Points, in no order, along strands that fork, close into loops and pass close to each other.
Two points are linked if the straight distance between their rows is under 126. Some points are linked to none.
Q_878: [-27 39 15 11 -31 -53 5 -4 8 -47 -2 -1 -2 -20 -31 27 -6 -10 -1 -17 7 -13 36 -7 -10 -61 -38 -32 19 33 -54 -33 -73 -10]
Q_625: [63 -51 11 -23 -10 41 8 41 -28 -18 20 20 -4 31 9 6 43 25 -19 27 49 -22 0 -6 -1 9 7 -55 18 16 1 21 27 21]
Q_523: [30 -6 3 25 12 -23 56 42 16 30 -35 2 22 -29 -5 -17 21 5 -1 -14 -30 -58 -41 -11 26 43 -12 24 9 -27 4 -22 -2 -5]
Q_349: [56 -17 -10 -3 22 48 -14 0 -19 22 -14 11 -12 9 26 -58 28 -18 28 1 2 20 9 -36 16 31 -30 22 -33 -16 -6 46 83 64]
Q_469: [22 -60 -52 18 9 0 17 -19 -15 -8 -9 19 -16 36 -27 -4 7 -5 1 28 34 -33 49 -33 -34 -5 61 -28 16 -29 2 4 -45 48]
Q_692: [-19 -16 40 -26 9 -24 -12 16 14 11 18 1 8 -10 32 12 -19 41 24 -13 -9 10 26 48 -45 23 44 40 25 -17 3 -14 -3 -52]
Q_672: [-4 9 -27 28 21 -27 11 -29 -17 33 -4 -30 -29 -31 -7 -16 -7 12 17 -10 -29 -26 -33 -45 42 -7 -10 -12 12 -27 34 22 4 -44]
Q_697: [9 -8 -26 -7 -23 -13 27 -8 -5 7 30 -11 -7 -48 38 -55 -22 -32 23 72 -19 -2 -5 -61 23 31 -45 7 4 -32 13 22 51 82]
Q_186: [-11 30 3 -13 -6 -14 2 -13 26 -55 -45 14 -3 -31 -5 20 8 -11 -23 19 38 -11 18 14 -19 -37 -38 2 -6 54 -64 23 -64 64]
Q_913: [-35 -10 22 2 31 -38 -33 -11 -8 41 7 -63 3 21 38 11 -51 24 3 13 -26 -8 -39 6 -3 27 19 31 21 -58 42 -9 42 -62]
Q_631: [-10 47 11 -2 12 -6 -36 -13 10 4 35 -20 -49 -34 -26 4 12 5 20 0 -49 6 -17 4 46 -48 -30 -16 9 35 24 21 19 -29]
Q_642: [-3 6 -48 -23 -18 -4 -8 -16 -7 -19 28 6 -23 -24 22 -53 -10 -30 11 57 -15 13 -3 -36 27 13 -30 -19 -6 19 19 15 65 90]
Q_204: [-10 9 31 -36 -6 -14 -50 -14 -9 -7 23 10 22 -25 -20 26 10 15 5 -27 12 51 55 78 -53 31 27 4 8 -5 -38 -34 -35 -48]
Q_834: [-17 41 -27 -42 -2 51 -7 -44 25 -21 -5 26 -6 24 -22 -38 24 -6 -5 13 2 34 15 -14 26 -28 -4 10 -14 30 13 38 36 33]
Q_130: [18 39 79 -79 -48 -34 -51 51 -5 9 34 -21 12 -34 16 -7 -30 -14 23 -12 14 -16 7 70 -37 -1 -21 -7 0 63 -46 -9 17 -21]
Q_194: [38 31 38 -35 10 27 -12 49 10 -19 6 26 36 -17 35 -6 1 10 22 -28 33 27 -37 44 -16 46 -6 58 -19 16 -17 -27 38 -19]
Q_602: [27 -17 -45 -2 7 18 22 -16 -18 10 -14 6 0 -6 -13 -71 24 11 -8 16 -12 -37 -14 -8 26 19 -3 -49 -11 -29 48 -2 57 21]
Q_451: [-13 44 15 -55 -45 -6 -20 -13 -18 -39 52 8 -44 4 7 3 -11 7 12 29 -23 5 6 -16 13 -41 -39 -31 -1 36 -3 22 37 3]
Q_323: [23 -19 47 -34 -23 24 -10 33 -29 40 30 -19 -36 -2 32 12 -6 0 30 15 7 -26 -10 -28 15 12 -22 4 -30 13 12 65 30 21]
Q_565: [-3 12 5 7 -23 2 32 -3 19 26 7 -12 4 -14 30 -42 -18 -24 20 40 -29 20 -34 -58 35 36 -65 33 -7 -23 32 10 59 47]
Q_657: [29 -16 -20 50 26 55 19 26 -25 53 -52 12 21 23 -4 -36 31 -31 -27 -36 42 35 -14 -35 -7 26 -19 27 -39 8 -8 26 18 12]
Q_518: [-30 44 -27 6 17 2 -15 -3 24 -45 -31 9 23 -3 15 -52 -8 14 -7 -10 27 22 -39 11 28 -22 -31 -8 -17 31 20 -39 45 -3]
Q_932: [19 -11 -34 -22 -29 17 -1 -14 -34 7 23 9 -36 -4 -26 -28 18 3 -7 45 -24 -32 13 -12 11 -2 11 -58 13 -11 28 24 41 29]
Q_425: [-22 -41 4 36 -19 -55 33 -6 20 52 11 -29 -18 5 1 16 -15 14 27 29 -69 -29 7 -18 -10 10 15 16 22 -64 28 -27 2 27]
Q_538: [-27 42 18 2 10 -4 13 -7 39 -13 -3 13 35 -23 -13 14 -4 -12 5 -41 7 39 22 -13 -4 -12 8 46 5 7 -24 -27 -52 -45]
Q_682: [41 -30 -1 0 14 57 -53 -13 -12 -1 -18 -3 -12 26 43 -23 -7 -19 52 -22 -10 43 4 -17 37 19 8 20 -34 -12 -9 27 89 67]
Q_370: [48 -30 13 -25 8 78 0 3 -25 17 15 10 -10 63 4 -10 30 15 10 -11 37 19 -7 -35 22 19 7 0 -15 10 23 48 43 -17]
Q_920: [25 -49 -8 17 -4 21 18 -7 25 14 -31 19 19 27 -60 28 61 -18 -19 5 -13 -7 38 52 -12 0 45 -17 8 7 -17 6 -54 61]
Q_124: [-19 17 15 2 55 -40 -43 -4 23 39 31 -52 -1 -18 46 13 -47 19 8 -12 -23 8 -32 43 -22 12 12 38 45 -45 30 -21 35 -75]
Q_106: [40 4 -39 15 30 9 60 -18 -12 33 -33 11 -8 -17 -31 -79 19 -33 16 -4 12 -55 14 -52 -19 6 8 8 7 -50 -13 27 -39 31]
Q_787: [-56 6 -8 27 46 -42 -28 -29 46 -3 -46 20 -4 -2 -34 17 20 0 9 -23 -9 28 39 48 -29 -32 22 23 24 15 -19 -15 -85 27]
Q_767: [22 1 -2 9 20 18 5 42 -13 -40 -25 28 37 -12 30 -11 17 27 0 -7 42 16 -47 20 10 29 -7 22 -33 27 -11 -6 9 -13]
Q_588: [10 -15 -20 54 66 -44 21 -11 -10 30 -46 7 -13 3 7 7 -2 12 30 -39 -27 -13 -13 -27 -2 32 26 45 20 -28 -1 0 -53 -50]
Q_935: [50 -33 -12 9 6 49 8 -19 2 37 -15 -8 2 14 -56 14 70 -29 -50 19 10 -12 30 25 -16 -15 5 -42 -13 3 -15 17 -40 73]
Q_166: [17 5 72 -61 -27 -1 -23 51 -4 10 22 -7 2 -21 -11 23 0 -7 3 -10 -6 -19 -9 77 -20 11 5 1 -1 60 -32 17 -8 -27]
Q_770: [-6 -9 -19 42 0 25 4 32 5 42 -24 -5 23 -5 13 -31 -4 -39 -20 -8 -1 25 -35 -27 7 24 -32 25 -52 -20 23 -14 68 43]
Q_223: [-21 28 -25 54 65 -24 -11 -27 22 -9 -19 -33 39 -3 19 -11 -35 -4 -13 -38 14 21 -35 -5 9 2 10 25 35 -33 14 -34 -12 -88]
Q_371: [-1 -61 34 -14 -4 -37 1 -50 1 -42 -8 4 -29 34 0 56 17 23 8 13 -23 -18 60 54 -60 8 9 13 2 21 -58 21 -84 -3]
Q_299: [16 5 -8 37 46 -35 29 15 -5 18 -16 -16 0 -30 -7 23 0 8 26 -42 -13 -35 -49 -16 28 10 8 25 18 -5 -5 -5 -59 -68]
Q_717: [-37 1 0 11 -18 -53 57 -7 32 -22 6 -33 23 9 21 20 -41 28 0 28 -19 -41 -13 -29 29 -8 5 -2 34 -47 11 -33 -2 -14]
Q_619: [-11 -12 8 5 18 -18 -18 -15 -27 42 0 -26 -31 -2 11 -6 -18 36 23 -6 -34 -15 -25 -6 24 9 23 1 8 -30 54 14 33 -59]
Q_50: [44 -48 -9 -23 0 58 5 13 -29 12 36 1 -10 37 18 -27 25 4 -2 20 44 2 -4 -44 12 11 -12 -45 -16 -1 20 16 66 30]
Q_74: [-10 40 26 -40 -38 21 -53 30 -7 -28 26 21 3 14 14 4 -12 2 3 11 -9 44 -8 37 -11 -15 -32 1 -40 31 -18 -53 73 38]
Q_763: [-29 -7 -61 42 18 -28 33 -48 -16 38 -33 -29 -21 2 -20 -34 -35 -33 19 -13 16 -17 -11 -85 -2 -9 4 0 -4 -47 30 14 -31 0]
Q_459: [-31 28 8 8 -21 -53 -30 14 -25 -19 31 -18 7 -22 8 30 -50 5 -17 -20 -7 -3 -7 36 -30 -27 -9 -43 34 -18 -1 -80 1 -68]
Q_598: [-18 -58 -13 32 41 3 -4 12 1 26 -15 23 11 27 -1 33 14 14 1 -18 -12 23 22 18 -39 19 50 47 -7 -18 6 -18 -33 1]
Q_145: [21 -54 -5 39 36 28 16 10 -1 29 -25 19 29 60 -27 37 38 -16 3 -31 16 26 20 2 -19 30 50 28 -6 -9 -16 12 -67 7]
Q_243: [9 -17 -33 6 1 54 29 1 -3 -19 -37 31 36 39 -10 -27 34 7 -32 12 82 27 7 -9 4 -6 26 -8 -5 19 -2 32 -22 33]
Q_840: [7 25 7 -16 9 25 19 33 31 32 8 25 38 -8 4 25 -16 -33 -5 -52 0 37 -17 29 -29 59 37 56 23 -20 -16 -31 -11 -49]
Q_590: [-9 -12 -60 24 3 -12 29 4 -13 20 -22 -12 -23 -6 -30 -10 -19 -47 9 -2 39 -33 -20 -63 -10 -20 -1 -19 -34 -8 6 8 -45 49]
Q_778: [36 -54 45 -14 -14 40 21 21 10 37 12 11 10 52 28 -15 11 36 2 5 14 -20 16 -10 6 26 48 -8 31 -32 45 15 36 -9]
Q_210: [2 0 35 -28 -21 -5 -21 45 -46 36 29 -29 -30 -8 30 27 -35 9 16 5 11 -29 -48 -8 7 -5 -1 -16 -29 30 21 27 21 -34]
Q_671: [-33 -8 -50 0 -8 29 31 -17 9 -18 -31 23 16 25 8 -47 -11 -4 -23 4 55 14 -9 -45 14 -5 6 -2 -15 15 22 13 20 19]
Q_15: [12 -14 -16 25 14 -22 15 42 -35 16 -17 -17 -16 -48 -4 31 -2 -6 5 -17 -2 -41 -56 -23 12 7 -17 1 -35 10 -4 2 -22 -22]
Q_165: [-21 -42 -42 22 2 -36 34 -13 20 -23 -22 21 -5 26 18 9 -11 30 14 19 3 -34 31 -31 -23 -1 47 8 14 -32 12 -13 -29 19]
Q_508: [-15 -16 -8 0 -28 -4 52 -4 27 -42 -16 36 23 22 -4 21 -4 9 0 0 27 -6 38 -26 -19 -8 36 5 -1 -5 -19 -9 -58 11]
Q_623: [-18 36 -12 23 36 -12 -19 1 3 8 15 -55 18 -20 9 15 -39 -17 -11 -19 -2 3 -73 -5 26 5 -20 19 1 -20 31 -29 27 -78]
Q_12: [-19 2 0 39 -12 -3 45 -16 13 56 -6 -22 12 18 -2 -13 -19 -27 -6 1 -39 7 -24 -62 15 29 -8 28 4 -56 35 -12 16 -8]
Q_995: [6 15 -1 9 38 0 -4 -17 7 -22 -24 29 4 -13 -8 -8 31 42 16 -26 -15 11 4 19 17 4 33 21 26 9 11 26 -28 -51]
Q_250: [-29 29 -22 35 22 -38 2 -25 14 -44 16 -39 10 -3 25 -19 -33 31 -12 11 -9 -25 -13 3 54 -51 -24 -44 41 -19 24 -37 2 -53]
Q_360: [21 -53 -44 29 25 17 23 -30 -22 15 -38 3 10 23 -1 -54 18 34 -11 7 -1 -24 12 -22 -1 24 33 -21 7 -60 48 9 31 -10]
Q_232: [31 7 44 -38 5 47 -7 -48 -5 -12 -1 4 -6 13 -6 34 31 16 -7 -1 1 4 10 31 9 10 4 17 -22 30 -15 68 -45 -33]
Q_605: [12 -3 -8 16 26 4 -22 12 3 -17 -52 17 -5 -38 25 7 8 -14 6 -5 18 14 1 -22 20 -2 -13 43 -28 16 -38 57 -1 47]
Q_334: [18 39 37 -32 12 -45 -64 2 4 -8 41 -16 -3 -51 -10 -1 2 27 34 -36 -5 10 20 97 -27 6 12 -22 52 6 -6 -27 -5 -81]
Q_11: [-19 25 -16 -32 -28 -22 24 -16 3 -23 39 -6 -26 -16 27 -14 -26 9 21 39 -15 -6 -26 -41 39 -19 -39 -18 8 10 21 14 41 1]
Q_611: [-9 -50 -26 21 3 -13 -2 -18 -1 2 -14 -2 -19 51 -33 65 -7 -41 14 -13 10 -5 29 -17 -27 -18 41 -4 -37 -5 -5 7 -78 29]
Q_472: [28 -34 -27 -20 -3 48 5 -18 -49 21 65 -15 -25 -1 -20 -51 15 -36 -4 39 18 -4 23 -53 -8 4 -9 -67 -13 -31 23 25 34 31]
Q_862: [-3 47 40 -45 -39 -12 -44 -6 -18 -54 18 20 -24 -10 9 19 -3 4 -6 16 -20 4 19 21 -3 -42 -70 -17 -13 46 -46 5 28 17]
Q_666: [-1 22 -3 14 19 -19 -7 22 24 -49 -43 20 10 -51 15 0 18 6 -2 -2 16 -1 -1 12 6 -19 -30 18 -7 44 -48 31 -30 42]
Q_122: [-29 43 30 2 -21 -15 5 20 43 8 32 -21 15 -17 34 -3 -33 -15 12 28 -30 24 -52 -12 38 8 -55 36 1 -5 23 -29 61 15]
Q_319: [-8 29 -18 -22 4 44 -30 -31 -3 -35 -19 30 8 24 -26 -27 26 24 -7 -2 9 44 6 31 17 -27 18 -10 -29 34 12 0 22 -6]
Q_315: [33 -17 48 -31 3 56 -13 3 -15 21 11 6 -8 37 -1 26 24 15 0 -20 15 11 8 7 4 18 30 19 -11 15 8 58 -16 -43]
Q_95: [16 16 29 -19 -10 0 -4 26 6 -21 -9 13 -8 -33 -31 26 39 12 -12 1 -22 -19 -7 56 7 0 -7 -4 3 51 -27 15 -22 -10]
Q_579: [-42 -44 17 0 1 -9 -22 4 7 2 15 15 -18 17 8 42 -3 29 4 7 -26 15 51 22 -56 -7 36 22 4 -7 -2 -4 -15 -1]
Q_970: [-12 4 16 -20 -18 -39 23 8 -34 1 31 -26 -43 -14 17 41 -46 26 25 5 4 -40 -25 -29 19 -30 -6 -20 7 13 4 22 -13 -58]
Q_754: [-5 19 -28 3 -17 -15 15 -17 23 15 -8 -1 -28 -35 -62 -6 30 -24 -11 27 -42 -33 22 -10 9 -32 5 -22 18 6 0 20 -17 56]
Q_479: [-11 33 19 -21 -26 6 -31 -32 -10 -46 -30 12 14 -12 7 32 5 -7 -48 6 34 30 26 27 -22 -30 -56 -8 -46 49 -56 5 -43 37]
Q_136: [-15 24 21 -22 -37 28 -24 -20 -14 -30 -1 9 7 6 -26 51 9 -12 -48 2 0 22 23 31 -23 -25 -18 -19 -34 40 -33 -1 -32 2]
Q_624: [38 -16 0 32 9 62 32 32 7 57 -28 29 36 40 -15 -19 44 -10 -31 -26 11 33 6 -15 7 39 27 24 4 -18 11 -6 14 -3]
Q_530: [-25 -18 9 11 -24 -67 27 12 10 -37 -4 -8 12 9 28 23 -29 45 -6 16 -32 -47 11 23 -15 -7 22 -15 47 -29 0 -62 -5 -27]
Q_110: [45 -32 15 -13 -19 31 -4 -38 -2 19 -3 -9 -32 9 -44 36 49 -21 -52 31 -31 -43 29 41 -12 -7 2 -41 -1 22 -17 38 -24 35]
Q_482: [-19 67 -12 31 32 1 -34 -6 48 -20 10 -12 36 -33 -12 -43 -5 -14 -9 -43 31 47 -3 30 16 -36 -15 2 19 9 17 -61 -7 -46]
Q_401: [-11 53 27 -14 -8 -51 -30 0 -11 -16 65 -62 8 -10 30 7 -65 12 4 -5 14 -11 -30 26 17 -30 -35 -40 31 -20 9 -70 23 -81]
Q_385: [20 -37 7 15 9 27 25 -3 -2 18 -21 14 21 38 27 -27 10 37 -8 -2 -9 -21 -8 -5 8 44 36 2 13 -53 46 -3 37 -24]
Q_302: [-48 8 -50 -2 -18 -5 39 -43 16 -11 -8 -20 15 14 14 -48 -33 -27 -18 29 12 8 -27 -64 30 12 -20 -22 1 -8 41 2 43 24]
Q_952: [-8 58 0 4 5 -25 -16 -18 5 -65 32 -20 6 -4 34 -46 -22 27 8 -7 22 -11 8 1 53 -50 -65 -53 16 8 4 -65 13 -45]
Q_253: [3 6 20 -38 -16 33 -25 2 -13 11 30 0 -38 6 31 2 -13 0 35 14 -11 21 -24 -38 31 7 -30 25 -36 20 6 52 51 25]
Q_113: [-48 -19 -24 48 29 -45 16 -32 24 34 -11 -28 -6 15 26 4 -28 14 2 16 -48 3 -6 -51 -3 6 5 40 25 -62 27 -18 7 -6]
Q_691: [-14 40 -14 28 21 -32 27 -11 35 -37 34 -51 12 -7 36 -33 -23 11 -7 28 -21 -20 -33 -8 88 -39 -66 -24 44 1 20 -15 23 -11]
Q_372: [-44 36 7 -11 -68 7 6 16 13 -18 21 27 9 7 -12 13 -14 -8 -36 16 -27 27 14 3 -9 -33 -7 -22 -4 15 5 -38 32 25]
Q_21: [12 -43 18 22 -7 -11 23 15 8 60 1 -11 -26 -1 -36 16 22 -9 32 -12 -58 -32 25 -2 -18 13 30 10 5 -46 14 2 -21 21]
Q_271: [-12 66 10 12 -10 -25 -47 -12 -8 -54 12 12 12 -20 -9 -32 2 18 -1 -16 35 16 38 0 21 -45 -56 -47 12 26 -7 -63 -12 -39]
Q_128: [16 -36 21 4 -32 18 -36 69 -38 4 22 4 -19 8 19 50 -9 -12 -31 13 10 1 -11 7 -12 -6 -23 -28 -28 23 -16 7 41 43]
Q_974: [-16 13 -5 -16 -22 17 -56 15 -16 -63 -14 24 14 15 50 -9 -34 7 20 -2 15 54 3 20 1 -16 -21 -1 -53 18 -28 -48 71 47]
Q_260: [22 -25 65 -25 -30 24 -38 69 -26 14 26 -4 -3 10 12 53 -1 -17 -26 -1 20 -4 -12 59 -28 1 -8 -16 -19 49 -29 12 13 12]
Q_225: [19 15 -11 -17 -23 21 -7 -27 5 13 0 -4 -34 -29 -46 11 38 -30 -38 44 -41 -34 18 10 2 -16 -20 -19 -9 27 -19 42 4 66]
Q_108: [-44 0 -45 44 26 -10 -2 -25 8 30 -47 -4 -21 15 -31 3 -15 -20 10 -33 6 18 -2 -49 -8 -25 32 29 -8 -10 19 11 -55 1]
Q_438: [0 28 -21 -6 8 -46 30 -16 23 -31 35 -33 -19 -35 51 -38 -24 3 21 53 -21 -15 -35 -38 75 -13 -76 -10 41 9 12 9 50 32]
Q_700: [-11 15 -39 -36 -40 1 3 -45 -28 1 56 4 -38 -16 -23 -35 -6 -30 1 70 -25 -5 23 -42 17 -5 -4 -37 19 7 28 29 31 44]
Q_193: [-22 -8 2 -8 -44 -39 15 -10 -23 2 38 -21 -60 -5 -21 59 -34 -7 16 13 -32 -26 8 -40 -5 -38 9 -19 10 6 -11 28 -34 -8]
Q_452: [5 0 29 -8 4 43 19 37 10 33 8 15 28 10 -10 50 4 -37 -5 -38 10 27 -9 13 -18 35 25 57 -15 8 -24 -3 -32 -31]
Q_542: [-13 4 -36 43 20 32 6 -5 -15 52 -64 6 1 19 -40 -22 7 -39 -19 -42 38 19 -12 -35 -5 -1 13 22 -25 4 9 31 -35 9]
Q_163: [0 -11 -36 8 -7 -16 24 -26 4 14 2 -11 -30 17 -43 35 -14 -59 14 6 23 -25 16 -65 -11 -22 21 4 -32 -4 -6 24 -67 45]
Q_233: [31 0 -39 10 24 35 49 -10 -26 32 -18 5 2 -23 2 -110 10 -43 0 2 10 -19 -1 -50 -20 18 -31 -5 -10 -45 2 29 25 44]
Q_945: [-57 -24 -6 12 57 -47 -38 -21 21 -14 -11 23 9 -2 -20 32 23 10 18 -7 -15 32 35 70 -66 -4 -2 38 -3 25 -47 -32 -73 9]
Q_28: [6 38 21 -31 28 -37 -59 8 27 28 53 -41 -5 -47 22 3 -37 11 35 -40 -4 15 1 75 -29 -1 14 2 47 -19 13 -25 13 -78]
Q_809: [36 -28 -7 15 32 33 -18 37 -30 -29 -31 21 15 -9 28 13 29 13 -4 -9 42 23 -20 9 10 23 -11 19 -45 32 -26 42 -4 21]
Q_419: [1 -23 33 1 13 47 12 -9 14 17 -1 18 34 35 -18 61 18 -28 -10 -35 -1 39 27 23 -19 32 42 49 -10 6 -38 14 -75 -24]
Q_520: [19 30 32 -22 8 -44 -72 -29 0 -13 35 -2 16 -54 -33 6 32 22 26 -34 20 32 50 86 -23 44 0 -12 42 -1 -42 -32 -34 -63]
Q_198: [-10 24 38 -32 -16 7 -25 14 16 12 33 -20 -17 5 48 -11 -43 0 51 21 -25 31 -53 -15 31 13 -40 34 -17 16 21 -5 77 24]
Q_706: [-43 12 -27 56 47 -45 -11 -4 25 -20 -16 -15 18 -22 2 8 -24 12 -2 -26 8 11 -9 13 -7 -32 21 4 25 -9 14 -51 -51 -45]
Q_281: [43 -20 -35 0 41 43 10 2 -19 17 -16 7 6 -24 8 -108 34 -38 -4 14 35 4 17 -18 -7 11 -22 -8 -17 -20 -9 35 49 82]
Q_38: [-39 -7 -46 8 -32 -24 50 -33 27 -22 3 3 8 12 13 -15 -33 8 -10 37 -1 -18 7 -49 10 -11 24 -18 28 -25 29 -19 1 22]
Q_695: [-3 -13 -10 -6 -21 32 39 -2 5 -42 -16 30 27 38 -9 23 9 -2 -25 10 65 12 23 -10 -18 -18 21 -8 -17 23 -39 14 -69 35]
Q_572: [-41 21 -26 37 2 -47 -4 -5 -9 -43 -3 -8 3 -10 7 9 -31 26 -15 -11 1 -7 -9 -2 5 -48 -2 -48 20 4 15 -48 -22 -47]
Q_529: [14 4 -6 -7 2 22 21 -15 14 8 -17 28 -14 6 -16 -13 28 14 4 4 -24 -8 25 -23 20 3 27 26 17 -9 10 45 -3 -3]
Q_236: [-13 11 -60 25 22 -21 38 -40 -32 33 -12 -48 -18 -37 -11 -59 -29 -31 12 2 2 -26 -39 -72 15 -9 -41 -23 -13 -35 19 26 6 -6]
Q_32: [-25 19 -35 6 26 -6 -18 -46 8 -39 -36 34 5 8 -1 -50 11 53 5 -5 14 29 20 12 15 -26 26 -14 16 10 26 10 1 -29]
Q_680: [24 -26 1 19 -7 47 13 26 -5 43 4 -4 -10 -6 -31 0 36 -27 -16 -2 -1 -2 3 -32 -3 9 -12 -4 -35 -13 4 24 6 43]
Q_67: [30 -37 16 16 -15 37 34 15 18 54 6 -2 -4 12 -52 11 40 -37 5 -15 -27 -17 33 -24 -15 8 19 7 -14 -37 0 16 -29 48]
Q_696: [-20 -6 8 13 21 -4 1 -19 50 6 -44 26 15 -3 -55 21 40 -14 -8 -22 -35 11 28 55 -9 -7 41 27 17 14 -19 2 -65 26]
Q_71: [9 17 42 -14 -5 -21 -10 15 2 -46 -14 9 20 -45 -24 33 39 -4 -15 -10 -14 -5 -12 85 -14 23 -29 -7 -8 57 -69 0 -57 -10]
Q_83: [10 51 37 -41 -1 -4 -3 39 39 8 31 0 29 -46 7 10 -13 -13 9 -41 12 18 -22 36 -16 23 -8 46 17 6 -13 -29 13 -49]
Q_742: [-35 -51 34 -10 23 -41 -30 -37 2 -21 9 3 -3 10 -11 57 15 6 26 -7 -13 18 56 69 -75 23 0 24 -12 14 -69 -25 -83 -19]
Q_180: [24 -62 -8 -4 -29 1 7 -20 -28 -30 33 15 -33 54 -21 42 4 -1 -16 35 2 -35 61 -16 -43 -21 46 -43 37 -10 -25 18 -24 33]
Q_521: [17 -25 -7 -15 10 38 -76 -11 -32 -25 -5 -7 -38 8 39 10 -14 -15 31 -1 0 38 -2 -11 27 -5 -15 8 -59 19 -23 49 63 49]
Q_446: [-5 5 29 -26 2 -47 14 30 13 32 22 -49 26 -19 31 32 -59 5 11 -18 12 -35 -37 36 -16 24 37 12 39 -25 3 -27 -12 -77]
Q_732: [0 70 33 -24 -27 -22 -55 14 -9 -51 21 11 -5 -26 -9 -8 5 12 2 -6 -4 8 13 31 9 -39 -66 -28 -3 45 -27 -49 24 -9]
Q_439: [-9 63 -12 4 18 -13 -28 15 39 -38 10 -24 46 -29 9 -23 -17 1 -17 -13 14 19 -53 36 13 -9 -35 -5 1 0 11 -80 44 -32]
Q_332: [10 -35 -43 51 52 -29 20 -22 -21 28 -60 7 -3 6 4 -37 13 35 11 -14 -17 -29 2 -29 -10 30 21 21 16 -50 23 9 -12 -29]
Q_573: [4 -26 -8 -18 -55 -13 15 -3 -50 -18 37 5 -43 25 -15 45 -21 -11 -14 31 -15 -52 24 -30 -26 -22 14 -43 28 5 -14 32 -16 8]
Q_407: [39 -62 51 -14 -25 19 15 54 -7 12 18 10 2 44 8 18 16 37 -7 4 23 -29 13 23 -10 15 48 -39 32 8 14 7 -1 -7]
Q_60: [-30 22 -39 -5 15 18 -46 -9 7 -50 -44 20 9 15 28 -51 -12 7 26 -10 31 55 -24 19 24 -23 -21 9 -41 49 -8 -24 70 54]
Q_714: [18 -35 -15 32 -2 0 -26 57 -57 -1 -13 1 -21 -24 -3 46 9 -9 -28 2 12 -19 -27 6 -11 -5 -20 -35 -40 20 -14 6 -3 26]
Q_107: [-15 7 -8 11 -21 35 21 39 37 9 -15 24 34 -1 0 -15 16 -10 -36 6 7 27 -12 -7 10 6 -3 26 -28 12 11 -21 42 51]
Q_219: [-14 21 45 -46 -30 8 -29 3 -5 -9 27 11 14 4 1 19 -6 23 7 -13 13 38 41 43 -30 10 30 6 -13 -1 -3 -28 3 -51]
Q_123: [-22 18 40 -42 -57 23 -34 -12 -37 -25 28 16 1 40 -10 40 -16 9 -29 -1 12 40 52 19 -33 -26 5 -27 -29 14 -11 -21 -1 -25]
Q_203: [-2 13 21 9 8 -26 31 32 27 21 -10 -36 46 -17 3 12 -9 2 -24 5 -22 -47 -63 11 28 42 -1 19 27 -39 17 -39 23 -27]
Q_532: [-14 17 3 -21 -51 29 -11 30 14 -9 25 29 -9 16 4 0 3 -8 -18 28 -16 36 0 11 9 -14 -18 -3 -31 28 12 -14 68 66]
Q_876: [35 -34 -25 45 34 26 37 0 1 37 -56 43 20 55 -12 -22 35 0 -5 -30 14 18 30 -29 -16 36 48 34 16 -24 -7 17 -48 5]
Q_362: [15 -26 49 -26 1 20 -7 -59 -12 -29 -1 1 -6 28 9 44 25 39 -3 4 1 15 46 46 -30 11 23 11 -3 13 -30 52 -76 -32]
Q_659: [-2 -18 5 2 -43 -15 38 31 0 -45 -5 31 30 15 14 6 -3 44 -22 20 1 -40 -2 25 -10 9 28 -31 23 -9 11 -47 5 -14]
Q_963: [-28 35 14 -9 -11 -31 -19 18 -13 12 40 -56 1 -10 20 21 -55 1 -8 12 -8 -10 -78 17 21 -2 -26 -26 1 -6 31 -36 52 -43]
Q_188: [29 -46 20 6 -34 4 19 58 -15 -15 2 29 13 26 -22 29 31 18 -24 7 1 -28 4 54 -19 14 35 -39 23 16 -3 -21 -10 7]
Q_350: [-11 33 -27 -30 13 31 -2 -71 26 -8 -20 23 -16 3 -24 -43 23 -1 -6 16 -11 11 39 -21 19 -24 29 14 21 15 15 66 -5 12]
Q_634: [33 17 -22 24 15 -17 66 14 19 31 -43 20 -1 -26 -26 -33 25 -19 16 -16 -21 -55 -8 -45 17 18 -10 27 14 -12 -11 13 -33 27]
Q_537: [4 -10 37 -22 -9 -14 12 37 -2 14 8 -5 11 -8 22 21 -22 28 10 -12 -2 -30 -21 31 -5 22 52 11 17 -6 21 -6 -6 -59]
Q_576: [1 1 18 24 -17 31 28 28 -2 71 8 -6 4 0 -4 3 -7 -30 -10 -11 -22 6 -28 -42 6 28 -7 28 -28 -28 27 1 21 -3]

A piece is all that can be reached along the links. How many separate loops has the piece of each point below (a circle has one, a figure eight two, a Y none), and how many tips (points with one link)?
Q_299 -> loops 3, tips 4
Q_28 -> loops 2, tips 2
Q_680 -> loops 1, tips 2
Q_995 -> loops 1, tips 0
Q_438 -> loops 2, tips 0

A fork is a point with three links, a tip a point with one. Leave the first point through the second and follow the links. Name the first fork or tip that comes.
Q_452 / Q_840 -> Q_219
Q_809 / Q_767 -> Q_145
Q_438 / Q_11 -> Q_250
Q_370 / Q_315 -> Q_754

How many points has the smallest loop of links through each point below? Write 0 if it is on no loop.
Q_452 -> 18
Q_350 -> 6
Q_67 -> 7
Q_572 -> 7
Q_50 -> 9

Name the points in between on the shortest way along the links from the first point to the second, in order.
Q_113 / Q_974 -> Q_12 Q_576 Q_770 Q_107 Q_532 Q_74
Q_692 / Q_913 -> Q_219 Q_204 Q_520 Q_334 Q_28 Q_124
Q_682 / Q_932 -> Q_521 Q_253 Q_198 Q_122 Q_565 Q_697 Q_642 Q_700
Q_672 / Q_605 -> Q_619 Q_913 Q_124 Q_28 Q_334 Q_520 Q_204 Q_219 Q_123 Q_136 Q_479 Q_186 Q_666
